Points on a hilly landscape, in no order, each with its height.
From any point a climber takes the steepest step (rise divided by distance) to one of its 2 nearest points. It stops when none of these is higher. Distance is the straight distance between rows; heights are no part of it.
z324 h=1.23: [132 140 105  86 158 167 138 140 141 116 116 120 214 152 121 113 153 139
 119 138 109 172 114 101  99 119 183 133 110 117 187 175 153 188 116 145
 155 107 141 121 182  78 122 132 169 133 141 110 104]
z475 h=5.16: [106 155  82 178 140  95  96 108 133 158 160 130 121  96 130 130 136 138
 154 126 172 146 152 146 139 127 104 152 131 138  91  73  84 106 160  79
 102 135 105 136 131 149 139 135  94 123 152 102 128]
z126 h=2.58: [157 147 187 115 198 162 149 138 120  79 180  76 154 156 142 111 132  97
  99 141 140 146 106 106 145 120 115 203 129 120 166 166 149 178 128 156
 170 140 124  95 171 111  82 150 150 139 100 157  99]
z198 h=4.37: [ 75  82 208 148 123 112 132 152 108  95  60 177  82 103 100 185 106 123
 123 125  51 104 144 134 102 173  88 148  73 128 110 180  89  97 133 114
 123 162 120 147 171 145 158 104 101 170  96  91 158]
z653 h=3.70: [156 135 126  91 142 166 146 135 110 137  92 126 177 115 116 137 118 125
 119 136 156  64 109 140 104 155 157 106 123  77 146 161 137 176  80 164
 105  81 114 105 104 116  50 132 126 131  95 132 148]
z316 h=2.84: [ 82 110 156 177 151 128  98 138 109 108 106 154 102  98 122 154 134 142
 132 114  88 155 145 145 108 148  96 175  96 114 115 175  69 120 164 112
 115 164 133 160 178 153 169 102 107 145 128  95 132]
z697 h=5.97: [177 171 129 134  91  94 114  81 160 157 198  92 109 139 115 121 145 122
 116  99 185 113 127 125 184 128 130 106 134 113  48  66 136 138 164 148
 107 117  92 135  97 162 127 164 128 133 112 196  99]
z181 h=3.76: [109 114 200 146 176 155 162 150  78  95  88 136 119 113 108 156 118 107
 122 145  94  97 137 119 101 151  98 187 101 112 146 163 104 122 121 129
 120 155 126 114 157 129  89 120 105 138  99 103 150]
z352 h=2.19: [126  98 149 116 149 159 126 124 143  98  81 151 157 139  96 160 161 134
  81 136  77 131 100 110 101 122 153 147  94 113 159 211 138 189 116 151
 158 133 138 139 202 118 150 115 149 155  81 118 105]
z930 h=0.61: [153 167 119 123 133 115 146 124 136 147 191  84 136 171 150  80 143 127
 136 143 168 162 146 117 170  96 128 117 162 137 120  80 169 118 129 150
 159 105 148 116 110 109 110 146 161 113 167 160 116]
z206 h=1.29: [145 130 170 120 137 145 126 104 137  97 129 114 149 147 121 140 141 131
 105 127 115 136  99 113 135 138 140 156 110 126 142 164 135 170 145 156
 150 137 131 123 184 125 136 129 145 144  86 145  95]
z633 h=5.38: [127 141  68 157 181 138 104 123 129 171 146 140 179 101 124 148 161 158
 151 112 138 181  94 141 102 144 154 141 103 109 126 145  74 161 167 131
 107 136 116 145 178 127 149 145 119 127 131  92 103]
z209 h=1.42: [ 87 127 164 163 181 146 169 156  69  88 124  95 121 107 128 120 133  93
 145 138 109 166 172 129  92 103  73 207 130 145 163 128  92 113 111 106
 139 172 160 118 139 115 111 119 101 123 171  59 140]
z545 h=2.20: [109 135 141 139 194 158 152 156  97 110 115 123 159 126 145 142 149 118
 134 144 107 163 142 125  96 109 123 179 119 121 186 152 109 149 121 136
 140 139 155 117 169  92 116 122 118 132 154  71 126]
z388 h=4.27: [132 152  35 157 165 114 116 122 130 190 168 130 169 110 133 116 153 160
 170 114 174 185 111 145 123 123 168 131 135 127 128  98  82 138 167 116
  95 117 116 131 136 123 147 140 113 107 169  92 100]
z401 h=5.58: [160 167 150 121  90  92 120 115 153 127 190  65  87 169 153  83 122 129
 111 130 177 131 135 111 190  92 120 118 173 153  74  63 180 105 130 157
 166 104 131 108  91 126 116 158 154 136 166 208 121]
z895 h=1.72: [102 123 179 153 172 141 182 146  61  93 130  93 100 102 128 122 113  86
 142 141 125 133 162 123 101 122  67 212 137 140 149 125 108  92 117 117
 120 175 143 106 134 144  92 143  85 122 146  71 142]
z760 h=5.53: [175 171  80 154 137 108 101  76 150 169 212  92 158 155 132  97 161 149
 156 107 199 166 125 124 180 102 159 125 132 120  86  69 144 136 167 152
 119 114 118 134 125 149 130 157 144 124 150 165  81]
z847 h=3.01: [118 103 110 162 120 119  85 116 147 142 130 153 100  98 111 163 152 149
 118  98  96 127  99 143 130 154 131 108 100 121 112 165 111 138 190 119
 123 150 131 171 167 152 195 114 126 129  90 136 122]
z952 h=0.66: [149 158 140 112 183 138 143 128 136 127 179  75 174 179 151  95 151 121
 129 133 148 183 128 110 143 100 150 152 139 124 167 133 156 165 125 152
 173 121 144 118 159 102  95 155 176 130 145 151  92]
z730 h=5.02: [125 131 201 101  88 127 138 123 150  93 153 100  67 178 145  79 107 110
 104 153 124 117 144 103 164 102  96 139 158 169 117  99 184  89 105 127
 187 142 142  95 102 117 128 133 151 130 150 175 139]
z603 h=4.17: [129 109 153 109  78 129 139 132 139 110 102 130 107 158 149 101 117 116
 124 143 100 129 151 128 120 104 113 107 143 154 138 100 157  94  92 128
 172 125 142 103 109 109 142 120 141 123 162 135 140]
z928 h=2.88: [102  94 176 115 144 173 136 152 128  84  67 146 141 154 128 132 158 121
 106 145  48 150 132 109  85 115 136 173  99 126 179 186 134 137  96 127
 159 133 159 112 171  87 133 105 130 150 133  79 133]
z612 h=1.97: [158 105  69 101  99 131 126 111 166 151 148 140 150 158 122 114 167 158
 133 102 120 164  94  95 144 102 190  64 113 128 132 140 169 154 156 154
 150  99 138 159 130 116 181 126 179 124 141 171  89]
z380 h=1.14: [103 131 193 140  93  88 141 126 109  88 137 139  21 135 132  98  86  86
 121 140 139  67 161 112 185 122  60 151 162 160  43  96 157  63 134  86
 123 180 127 103  97 171 124 132 101 124 133 155 157]
z422 h=5.70: [169 142  80  97  64 113 113 135 149 168 122 112 141 138 125 117 122 152
 117 132 167  99 107 141 137 130 161  24 144 135  94  93 169 131 103 164
 108  73 110 136  65 140 118 119 142 110 132 178 135]
z527 h=4.41: [104 158  87 165 184 138 165 140  67 128 165  86 158 104 137  94 135 106
 173 126 176 161 158 158 112  94  94 180 164 130 153  81  87 110 108 105
 103 141 162 108 113 134  93 138 100  99 173  46 132]
z372 h=3.41: [130 149  83 132 178 125 142 144 112 153 160 111 185 136 146  98 144 143
 167 127 145 206 145 131 116 100 144 144 130 137 164 107 110 146 149 120
 140 131 161 108 140  86 124 128 141 114 183  92 104]
z218 h=2.89: [124 107 147 141  88 108  99  96 155 127 122 147  83 119 113 156 124 124
 114 113 114 118 116 129 150 143 115 119 104 140  99 149 115 120 170 110
 130 150 124 153 149 153 181 118 128 143  93 152 119]
z701 h=2.66: [ 96 114  38 147  86  92  99 138 129 146  96 163 122  89 133 160 101 151
 158 120 120 138 139 155 101 153 133  74 143 143 161 106 101  91 123  99
  95 122 131 159  94 130 162 116 110 116 157  91 150]
z714 h=4.97: [148 131  27 140 136 103 107 109 155 192 157 148 149 112 122 144 144 164
 150  93 164 154  90 135 130 140 180  73 125 126 117 114 123 141 167 115
  93 108 111 169 111 136 173 131 130 116 130 146 112]
z540 h=5.55: [115 176  51 158 155 102 136 136 102 161 176 100 153 103 144  72 138 124
 169 118 212 150 158 151 142 104 112 137 168 123 128  38 101 112 113 104
 102 115 139 115  95 122 100 139 121  85 178  96 122]
z515 h=5.86: [128 101  37 117  68  87  91 132 165 181 108 174 106  96 142 156 104 146
 127 116 131 111 117 143 113 137 152  19 152 152 127  92 142  98 119 113
 100  96 122 177  69 134 168 121 134 105 149 147 148]
z594 h=1.30: [101 117 225 144 134 109 160 122  94  67 143 110  42 145 120 105 102  85
 113 140 122 111 162 101 168 128  52 205 149 156  91 135 136  73 139 100
 135 194 145 105 125 159 112 132  95 131 134 127 144]
z390 h=3.68: [ 94 106 144 120 135 154 122 144 120  92  92 134 142 152 143 126 157 133
 123 154  69 173 151 110 105 104 123 178 107 138 162 164 113 137 117 127
 156 150 160 130 174  98 155 112 143 135 157  97 127]
z580 h=3.77: [166 143  86 159 161 133  96 104 151 161 153 146 155  99 109 149 183 156
 124  71 129 131  71 135 121 141 168 118  94 110 121 159 109 188 190 154
 125 132 109 156 190 148 164 131 135 126  61 146  75]
z651 h=2.31: [105 104 195 116 165 169 148 153 118  66  71 135 150 142 124 142 138 115
 102 147  64 123 126 103  93 130 124 197 102 110 164 190 130 168  95 146
 161 133 151 114 193 101 113 112 151 159 115 100 135]
z129 h=0.69: [156 148 163 104 112 129 134 136 134 129 163  82 124 165 149  96 122 129
 112 146 147 134 130 116 154 107 133 117 145 142 119 103 181 125 113 151
 159 108 131 108 110 108 106 151 157 121 147 172 127]
z905 h=5.54: [149 104  14 132  83  87  94 112 179 193 123 178 108 103 129 158 130 169
 143  90 133 124 105 138 127 138 178  32 132 142 122  97 145 117 153 104
  98  91 116 199  85 128 188 130 141  98 135 156 141]
z873 h=3.30: [178 125 126  80 130 164 138 133 145 138  78 141 170 129 109 138 118 128
  93 134 139  79  91 126  92 148 183  90 121  89 150 196 156 205  90 163
 113  73 112 104 126 118  75 122 146 146  86 139 136]
z969 h=2.38: [108 146 113 117 169 161 147 167  99 137 114 123 185 133 136 112 149 137
 145 136 109 177 156 128  87 110 133 151 120 127 202 146 121 157 114 122
 134 135 164  96 142  84 111 114 144 118 171  59 137]
z307 h=2.80: [141 146 171  90 116 161 160 151  84 106 121  85 127 124 144 111 113 103
 123 142 159  58 111 141 116 124  98 119 164 116 107 106 180 115  58 158
 114 113 121  97  64 134  47 130 113 106 106 147 156]
z845 h=2.11: [150 116  61 109  93 113 113 105 173 158 149 136 125 156 125 109 151 153
 147 113 136 174 112 102 143 105 177  66 130 144 116 109 155 121 159 125
 148 103 144 157 109 125 190 130 165 114 166 176  92]
z541 h=5.10: [110 160  64 170 163 123 141 133  85 141 160 113 133  90 138  88 127 109
 165 122 187 132 165 165 127 111 101 147 168 117 129  43  95 103 109  90
  87 132 137 118 101 132 115 135 103  96 168  69 127]
z96 h=3.59: [ 96 130  34 148 159 123 107 142 110 181 120 159 168  74 119 159 130 153
 165 119 135 148 127 163  88 138 159 116 117 106 165 127  69 145 137 126
  82 120 121 149 129 127 134 116 109 112 146  64 129]
z104 h=2.75: [104 134 152 150 173 150 132 141  97 133 105 147 149 127 127 155 140 127
 129 143 108 148 137 144 112 132 116 167 110 112 156 161  90 150 136 134
 123 143 129 133 167 117 122 124 120 143 122  89 119]
z989 h=3.04: [ 96 129  33 139 134 115 107 145 108 158 104 165 153  79 133 146 109 156
 177 114 146 142 145 168 103 144 135  93 137 116 168  88  87 114 110 100
  87 112 123 148  99 127 129 117 108 115 150  62 141]
z560 h=3.40: [131 134  81 175 157 122  84 119 146 170 146 162 124  76 118 164 168 160
 131  81 115 130  74 145 119 154 153 115 102 107 102 150 100 165 202 134
 111 141 111 184 175 142 185 111 120 131  72 127 113]
z431 h=3.78: [132  99 157 119 116 146 130 124 133 131  77 155 129 127 110 154 112 130
 112 143  90 107 124 123  99 139 131 119  96 123 146 154 124 137 117 134
 114 117 115 126 130 130 135 116 132 151  94 126 142]
z194 h=5.34: [153 152 164 112  92 104 144 118 155 106 179  82  80 179 161  61 126 121
 107 148 156 130 142 109 174  91 115 127 167 171  90  74 184  81 109 139
 190 133 147 107 101 114 135 141 164 139 172 194 127]
z244 h=5.24: [156 129  22 148 120  95  99 103 165 195 153 157 114 102 125 149 147 163
 140  84 154 115 101 143 141 156 184  51 125 116 107  95 131 137 167 125
  86  92  99 189  84 144 167 140 127 115 108 152 128]
z632 h=4.40: [102 108 234 140 171 151 159 145  90  71  81 147 107 133 115 162 119 109
  98 129  74 113 130 113 112 152 106 196  87 115 135 192 114 132 133 139
 145 164 139 110 173 129 111 111 122 162  85 112 139]
z687 h=2.96: [193 127 138  93 138 159 133 106 150 131  89 133 157 138  88 159 127 131
  94 115 125  80  77 113  99 140 177 106 105  96 146 206 139 205 117 177
 126  86 112 115 153 131 104 139 143 146  52 146 124]
z70 h=5.25: [ 86  82 208 120 106 147 138 137 131  65  96 136 108 152 124 135 134 121
  96 149  64 128 138 107 132 129 108 168  96 145 132 171 122 119 114 120
 168 174 155 126 168 113 158 105 141 154 114 121 134]
z379 h=1.41: [ 82  98 215 168 137 112 170 139  95  67 131 122  47 121 110 117 111 102
 135 135 115 130 161 104 150 128  42 206 140 145  89 140 110  72 139  84
 121 190 145 110 137 146 136 130  88 136 153  89 141]
z276 h=4.36: [121 129  90 134 130 124 105 136 116 163 114 147 149  98 127 166 102 127
 145 122 144  82 133 168 115 159 142  99 128  98 139 107  96 135 118 125
  81 106 101 151  99 149 112 133  90 127  98 118 151]
z528 h=2.26: [ 71 105 118 156 128 124 106 136 117 117 106 156 103 103 129 146 142 149
 139 121  80 181 142 142 113 126  97 154 107 128 127 160  76 110 155  98
 132 162 142 161 167 121 186 106 111 144 153  85 125]
z663 h=6.46: [159 110  99 107  42 113 110 113 192 154 121 146  92 151 126 128 128 150
  98 123 118  97 106 120 152 108 146  19 142 166  92 111 167 110 129 147
 138  81 118 165  66 138 171 124 156 125 126 206 129]
z578 h=5.49: [119  86  66 104  57  99 105 130 156 155  78 184 112 112 129 154  90 152
 135 131 103 111 126 134  95 137 143  36 140 153 147 121 151  94 103 113
 109  89 119 160  71 123 159 109 128 109 151 128 147]
z535 h=1.77: [145 114  77  98 123 151 127 117 154 136 136 133 170 150 125 120 175 148
 119 114  96 163  94 111 122 108 190 114 105 130 147 157 145 170 150 143
 155 104 145 148 165 106 178 127 171 125 124 147  77]
z630 h=4.38: [104 143  39 167 106  89 103 152 114 140 141 139 102  90 144 114 110 149
 169 134 167 143 171 146 127 114 101 115 167 152 116  52  99  82 125  70
  99 131 142 129  89 124 145 122 122 107 186  97 127]
z990 h=3.00: [155 137 162 111 138 143 137 132 108 137 124 113 142 152 131 126 120 121
 116 142 136  98 135 132 128 137 127 135 142 125 139 133 145 134 118 147
 131 114 129 106 116 120  88 144 130 119 117 148 137]
z729 h=3.57: [ 70  92 161 177 143  99 114 147 101 108  78 174  99  84 106 181 116 135
 139 118  63 132 157 142  89 169  84 158  87 108 113 177  71  95 149 112
 109 151 119 168 172 143 162 106  86 158 121  74 153]
z883 h=1.09: [ 98 119 172 149  70  74 108 117 149  98 146 153  33 138 114 122  81 121
 118 142 138  78 159 119 183 136  70 116 149 161  49  90 141  56 139  79
 126 171 116 112  97 186 140 124 104 132 138 161 158]
z617 h=4.69: [134 133  69 143 117 113 102 102 142 177 122 157 147  89 121 171 107 128
 122 108 146  78 112 163 127 166 158  74 122  97 122 115 105 133 128 139
  70  95  83 166  92 168 125 139  95 120  88 135 147]
z479 h=5.76: [171 165  84 162 119  97 106  68 161 173 198  98 125 137 123 118 161 138
 143 100 181 135 118 125 177 120 150 115 117 128  69  76 136 132 168 137
 103 119 101 142 113 149 152 150 132 128 117 170  87]
z770 h=3.31: [151 130 164 104 128 153 130 127 133 126  98 133 144 144 119 142 117 112
 101 146 120  90 121 126 111 138 149 132 117 111 159 168 145 160 107 148
 121 116 123 109 130 115  99 133 130 143  96 144 134]
z293 h=5.77: [162 178 133 126  93  96 108 101 152 142 192  79  90 150 140  96 135 127
 122 125 181 111 144 114 199 111 120 116 149 143  48  62 166 113 142 143
 129 119 120 116  89 145 123 162 134 131 139 203 119]
z973 h=4.03: [105  88 212 111  54 123 139 135 133  94  84 159  49 141 118 123  81 121
 128 148  85  98 160 112 134 131  71 118 140 174 103 129 146  66 117 100
 143 139 127 109 109 140 150 111 124 145 120 154 163]
z466 h=4.88: [ 82  98 176 114 120 155 127 150 118  57 111 121 112 157 134 110 168 121
 104 149  41 204 159 110 118 107 108 200 101 136 141 170 114 114 113 124
 184 182 175 138 180  83 173  97 143 138 163  98 135]
z115 h=1.86: [123 113 149  98 165 167 137 129 139  83  88 119 171 141 116 139 157 122
  94 149  82 142 123 108 106 119 150 175 100 105 171 200 131 181 116 138
 161 129 147 111 204 109 121 122 159 154 101 110 116]
z775 h=2.14: [129 141 204 126 177 150 165 132  85 102 152  80 109 138 130 111 116  73
 122 147 140 110 129 105 130 126  94 201 144 126 143 142 138 122 125 135
 138 154 129 110 129 131  77 152 108 119 118 136 141]
z155 h=3.37: [143 138 145  95 144 167 154 145  81 121  86 120 149  87 129 152 106 102
 142 121 161  29 116 153 109 152 122 124 148  62 128 121 127 154  75 148
  78  86  87 102  78 148  32 117  92 111  70 132 174]
z142 h=1.13: [168 155 173 113 138 141 120  98 137 101 139 103 145 131 109 142 127 118
  87 110 118 106  92 112 150 141 128 162 115 121 126 163 128 178 162 170
 140 138 113 107 175 147 123 137 138 145  48 160  92]
z105 h=5.37: [166 142  99  84  74 139 128 138 147 169 103 124 170 127 121 123 121 155
 118 132 162  95  90 143 115 138 181  13 134 124 107 126 164 157  98 174
 105  60 110 133  63 129  87 121 150 117 115 167 130]
z185 h=4.68: [145 146  81 175 164 123  95 102 134 179 164 139 163 101 125 152 158 141
 139 103 154 142  99 151 130 145 162 130 105 103 120 113  88 151 166 126
  96 130  97 156 143 141 155 143 111 129 104 116 101]
z303 h=3.27: [121 129 164 134 167 144 160 148  98 127  94 129 142 111 117 159 115 110
 128 151 114 108 130 138 105 137 117 162 108 112 158 150  99 140 122 133
 115 133 117 121 142 124  98 123 113 135 109 103 144]
z892 h=1.20: [108 118 237 123  98 102 136 125 113  82 154 132  34 141 120 116 100  90
 110 126 123  80 143 102 206 138  55 169 145 150  65 126 146  86 147 101
 130 193 130  92 112 164 118 126 106 144 109 151 136]
z772 h=6.09: [155 121 120  98  45 115 101 115 167 146 108 135 101 153 131 119 105 145
 104 141 140  96 111 145 135 117 137  36 145 154  94 102 172 100  97 155
 130  92 119 128  63 136 131 118 130 122 131 183 142]
z983 h=4.58: [103 135  88 161 104  97 119 142 114 128 125 125  93 104 151 100  99 124
 150 141 159 130 174 139 129 112  84 117 170 155 113  57 118  88 108  77
 114 125 144 120  84 136 133 125 120 112 168 108 143]
z98 h=2.94: [129 156 163 124 226 168 159 137 105 101 163  82 172 146 148 117 147 109
 130 142 154 168 117 114 118 115 121 203 128 107 180 155 127 178 127 152
 160 141 155 102 165  95  74 157 141 129 134 126 106]
z693 h=3.88: [131 160  84 159 174 119 130 122 124 172 167 128 168 121 131 117 160 137
 158 128 163 175 137 139 130 119 138 154 129 129 144 100  84 139 149 120
 110 134 133 122 146 112 124 136 115 122 150  95 109]
z158 h=4.34: [170 171  97 144 168 136 120  90 132 169 176 118 180 123 114 141 159 133
 133 104 168 127  96 136 145 136 163 129  92 104 117 127  99 168 165 145
  97 120 103 131 162 150 125 157 128 129  84 142  87]
z500 h=0.81: [139 147 127  87 145 154 146 131 158 104 175  94 210 173 149  95 160 133
 129 133 117 198 117 102 141  95 175 149 131 122 168 150 165 180 124 161
 184 106 144 121 169  96 119 148 182 142 143 154  88]
z273 h=2.25: [135 122  49 120  90  89 108 123 159 166 133 138 120 130 137 115 125 165
 151 121 150 168 116 130 125 107 158  63 145 151 130  98 132 107 140 112
 124 104 130 157 107 119 182 123 142 114 187 145 105]
z777 h=4.96: [153 113  57  82  86 123 115 139 139 179  93 137 174 105 116 124 115 153
 130 123 159  98  99 150  96 151 187   4 122 109 134 127 142 157  89 154
  94  58 100 150  68 128 110 113 141 113 115 135 140]
z978 h=5.03: [117 129 109 148 124 113 120 134 109 149 119 133 108 110 130 129 111 115
 150 142 149 119 163 146 127 122  99 134 145 136 135  91 109  92 125 106
 116 129 130 116 102 140 129 135  99 124 148 103 137]
z410 h=2.60: [167 112 151 110 148 149 127 114 140 111  74 145 163 138 101 171 131 124
  88 132  92  89  91 115 100 138 149 132  90 101 157 201 138 190 120 155
 129 108 120 126 177 126 116 120 147 150  62 114 118]
z29 h=1.57: [ 78 100 183 163 143 113 146 151  99  96 117 134  62 120 116 132 112 118
 125 134 107 142 175 125 130 135  68 180 117 151 102 124  95  75 136  80
 128 181 149 119 139 131 144 110  94 141 145  96 153]
z601 h=1.00: [138 143  93  89 166 154 138 140 138 130 152 108 222 162 151  90 149 138
 132 131 103 200 120 105 117 113 192 135 124 122 171 164 164 180 128 150
 163 109 141 110 158  90 125 134 185 126 168 118  93]
z532 h=4.57: [120 101 137 111  79 129 125 141 137 129  77 149 109 135 137 129  97 129
 124 149 106 105 141 123 107 116 113  89 134 146 135 122 149 100  94 119
 146 122 126 121 102 125 133 117 127 128 140 138 143]
z193 h=4.50: [135 118  91  90  96 139 118 145 129 154  81 131 175 116 127 128 111 144
 139 127 157  82 117 142 103 147 147  48 133 105 153 126 139 150  80 140
 110  79 106 121  77 129  95 111 134 112 126 123 155]
z759 h=0.80: [151 148 204  89 129 145 146 115 144 103 149  95 130 164 143  93 117 106
  96 138 122 116 121 102 149 110 127 144 143 127 130 139 170 139 111 151
 174 117 126  95 124 107  96 146 154 135 112 170 121]
z10 h=1.96: [116 139 202 138 169 132 176 125  72  88 153  96  93 119 127 113 107  66
 127 146 140 111 145 115 140 125  75 216 154 127 131 131 126  90 127 117
 118 175 133 103 118 156  82 141  88 127 134 119 143]
z32 h=1.01: [175 156 216  99 132 140 134 102 138  73 148 106 130 147 128 125 114 115
  79 118 110  83  92  90 164 153 116 165 124 113 113 178 145 172 141 177
 165 142 106  95 149 134 102 147 154 157  40 189  91]
z613 h=2.95: [105 142  86 118 154 136 133 155 122 132 134 114 173 130 151 103 157 145
 152 134 108 211 143 123 109 104 141 146 128 140 179 128 118 134 130 115
 143 148 166 111 143  83 151 116 148 112 195  70 108]
z482 h=5.61: [157 181  53 160 158 110 115  95 139 184 210  95 176 139 134  90 171 157
 169 104 208 178 136 134 162 115 171 129 140 125  95  63 112 138 158 133
 112 123 116 122 127 133 115 157 136 117 164 129  92]
z529 h=4.28: [124 108 179  94  83 138 152 150 130  88 101 121 102 158 158  83 116 112
 120 156  92 121 157 115 112  93  89 120 172 166 142 101 184  86  72 116
 172 146 160 106 107 113 122 122 147 118 170 137 162]
z213 h=2.76: [157 141 182  89 125 164 148 146 104 113 117 103 129 135 146 117 116 104
 113 140 140  79 121 128 125 133 120 133 148 119 128 136 171 132  88 154
 130 102 119  93  93 126  49 137 126 118 107 165 152]
z678 h=3.73: [100  82 185 134  72 114 126 131 138 108  84 168  66 137 110 159  89 121
 118 134  78  99 141 123 133 150  99 117 117 152 108 145 125  81 131 100
 133 148 124 128 120 158 158 112 113 151 116 133 161]
z481 h=4.76: [122 155  46 170 131  93 106 118 137 163 161 138 130 112 135 115 140 144
 167 127 163 160 146 146 130 122 122 123 151 144 113  67  98  99 147  87
 113 127 123 131 118 120 152 125 112 104 173 101 120]
z514 h=4.39: [110 137  60 150 188 137 115 145 103 169 128 146 186  95 127 143 146 150
 164 127 132 185 123 158  85 130 149 153 106 106 154 135  66 155 145 128
 102 134 130 128 156 110 137 126  99 119 157  66 107]
z829 h=2.42: [127 119  32 125  91  92 104 136 138 162 113 150 133 111 128 133 107 150
 156 124 135 147 143 146 115 124 135  64 139 145 148  88 122  94 125 108
 114 113 139 150  92 111 169 117 147 102 178 110 124]
z719 h=2.34: [141 148 208 126 174 142 155 127 112  85 177  76 114 141 149 102 127  91
 110 143 129 140 124 102 163 109  97 203 144 132 143 140 148 145 137 146
 160 152 137 106 144 118  87 147 137 124 115 152 118]
z296 h=0.91: [182 159 199  81 130 143 133 116 140  92 159  90 135 159 136 122 122 117
  87 120 131  94 109  98 158 133 131 152 144 121 128 152 158 165 126 168
 154 119 107 106 132 123  87 153 157 149  79 189 106]
z172 h=5.59: [119 143 125 164 136 102 113 109 122 147 151 124 104 115 123 129 122 121
 127 135 160 128 146 148 156 136 103 157 126 129  94  91 110 116 158  92
 108 139 112 128 122 146 123 139  91 126 126 115 138]
z720 h=3.13: [114  76 153 118  59 122 110 114 170 109 112 155  75 131 108 154 126 133
  98 122  79 112 107 117 140 131 121  97 103 149 113 165 138  97 150 111
 155 151 133 165 141 145 198 100 150 134  97 152 136]
z783 h=5.98: [141 181  46 154 164  97 125 128 111 178 191 109 171 123 135  73 153 138
 176 116 208 165 154 146 147 111 152 136 153 117 112  62 104 129 141 113
 112 114 130 116 111 117 110 148 121 103 179 114 115]
z502 h=1.84: [ 80  85 138 166 128 118 124 146 112 107  91 156  79 112 134 147 116 137
 145 127  84 167 175 129 119 129  87 159 114 147 115 145  82  81 141  76
 127 163 147 139 159 121 165 105 104 148 164  83 148]
z918 h=5.04: [128  92 108 111  74 120 118 134 149 147  68 159 140 131 125 141 104 140
 125 140 112 122 138 133  96 127 130  57 127 144 153 136 143 112 104 113
 117  92 121 143  90 117 150 115 124 122 149 116 144]
z215 h=1.51: [147 123 125  99 139 154 133 113 138 113 135 123 176 154 121 127 145 137
 111 134 113 163 100 113 126 122 170 126 108 125 163 166 136 172 132 157
 157 123 136 127 181 110 128 137 153 134 112 136  92]
z929 h=3.79: [120 165 117 148 205 158 173 143  81 125 173  76 167 125 140  95 140 104
 159 137 170 173 149 142 112 100 112 197 158 131 173 114 101 127 109 128
 122 150 162 117 144 112  91 139 106 109 167  59 127]
z297 h=3.33: [133 168 135 135 218 156 170 132  89 114 175  70 177 132 144 100 135  95
 138 134 164 166 135 124 117 116 117 202 146 117 174 129 123 150 122 130
 151 147 147 117 143 106  73 160 141 109 159  89 118]
z722 h=4.33: [ 92  84 175 125  41 109 132 131 156  78 106 152  47 160 136 107  95 118
 111 164  90 117 158 109 148 119  79 118 142 176 101 109 150  60 104  90
 174 165 145 111 108 129 165 110 129 136 162 142 154]
z184 h=4.59: [138 135  16 153 157 104 118 122 150 202 164 143 175 112 123 127 163 182
 184  92 158 189  88 129 119 133 198  94 127 117 129 107 108 140 177 116
  98 120 120 161 124 129 168 143 131 109 159 121  93]
z573 h=5.23: [ 81  78 229 130 139 134 137 145 110  72  57 163  91 129 102 164 125 119
 108 128  55 104 134 118 108 157  92 173  82 119 125 197 108 120 123 127
 132 156 132 129 182 137 132  92 111 158  93 104 137]
z170 h=4.66: [108  95 210 107  68 130 148 138 141  78 117 129  52 171 150  79  94 107
 117 155  88 105 146 109 132 106  80 130 160 178 124 104 174  63  90 120
 179 152 152 100 111 121 128 122 144 135 155 152 158]
z62 h=4.45: [106  95 203 117 115 148 136 135 137 102  79 149 116 145 113 147 122 122
 102 147  81 120 124 118 118 127 127 156 103 129 147 175 125 133 117 140
 147 135 133 126 164 117 137 114 133 152  98 132 131]
z736 h=3.34: [103  56 149 122  22 103 115 114 179 100  98 183  46 137 114 164  99 144
 100 124  73  95 112 113 138 138 106  81 116 158  94 154 148  72 148  95
 153 156 135 168 115 146 203  84 136 136 109 156 157]
z785 h=3.05: [133 128 164  88 113 167 152 153  84 110  87 110 138 106 135 127 113 109
 146 136 155  40 107 148 109 144 110  96 162 104 103 113 160 134  58 150
  91  95 102  98  58 144  29 113 114 106  89 137 180]
z707 h=3.97: [112 127 111 153 151 125 121 122 107 157 111 154 136  76 110 186  98 111
 134 110 145  54 132 170 127 172 141 122 113  71 124 104  84 143 122 129
  67 113  78 144 111 176  87 129  68 135  68 130 159]
z623 h=4.08: [178 157 112 141 180 143 106  91 129 136 158 127 176 111 120 145 168 143
 114  93 147 133  80 132 145 136 156 156  96 103 117 160 113 184 169 160
 111 133 104 128 186 148 129 145 133 139  65 138  83]
z306 h=4.09: [138 136 119  99 112 147 130 142 107 148  95 130 144 122 120 144 107 122
 133 136 152  60 126 154 118 156 150  87 128 102 127 128 133 144  94 151
 102  91  96 113  85 137  74 131 116 114  89 134 149]
z842 h=3.50: [ 95  72 165 135  42 102 111 125 174  99 101 185  51 136  98 167  72 126
 115 122  77  83 128 115 138 160  99  81 121 161  80 145 136  56 146  96
 130 151 117 144 111 167 175 104 115 146 106 144 165]
z822 h=3.65: [124 142 131 116 146 156 134 133  97 138  85 151 140  82 117 170 107  99
 136 117 152  29 125 167 120 159 142 117 124  58 119 121 108 158  98 141
  69  90  77 122  92 164  57 125  80 116  68 133 170]
z798 h=6.14: [147 114  69 113  52  91  94 116 177 169 110 170  90 124 124 152 103 149
 109 119 129  96 110 145 130 136 151   7 143 151 101 110 160  95 122 122
 105  95 116 176  63 134 177 124 136 114 124 176 147]
z320 h=0.56: [159 170 151 121 163 131 147 125 135 124 207  55 149 166 162  82 145 111
 138 137 170 172 128 111 171 101 146 154 161 139 135 111 167 140 120 153
 165 117 139 106 139 111  82 168 165 128 160 166 103]
z13 h=6.24: [ 85  75 209 113 100 135 147 152 123  47 107 128  88 162 141 115 149 123
 104 144  56 167 160 104 143 132  95 184  91 146 125 175 118 103 119 109
 184 184 173 117 179 101 177  94 139 145 143 115 143]
z359 h=5.00: [144 146  37 147 118  95  95  95 146 191 154 151 135  91 133 160 126 128
 143  92 170 108 120 157 141 154 164  55 127 102  99  73 122 135 152 118
  76 103  90 175  86 154 135 138  98 112 111 129 137]

Call two points neighbours if one is among the 2 nearest of the other. Go from one point of each pair to the other, from neighbour to neighbour, staying as high as possible. Name the lowest point that can't be avoided.
z13 / z783 | z213
z13 / z573 | z545
z783 / z663 | z603
z663 / z633 | z218
z783 / z697 | z760

For each start below, name the point where the climber stops.
z209 | z573
z613 | z244
z213 | z13
z535 | z633
z930 | z215
z307 | z244
z883 | z573
z687 | z663
z603 | z663
z847 | z633
z10 | z783
z380 | z573
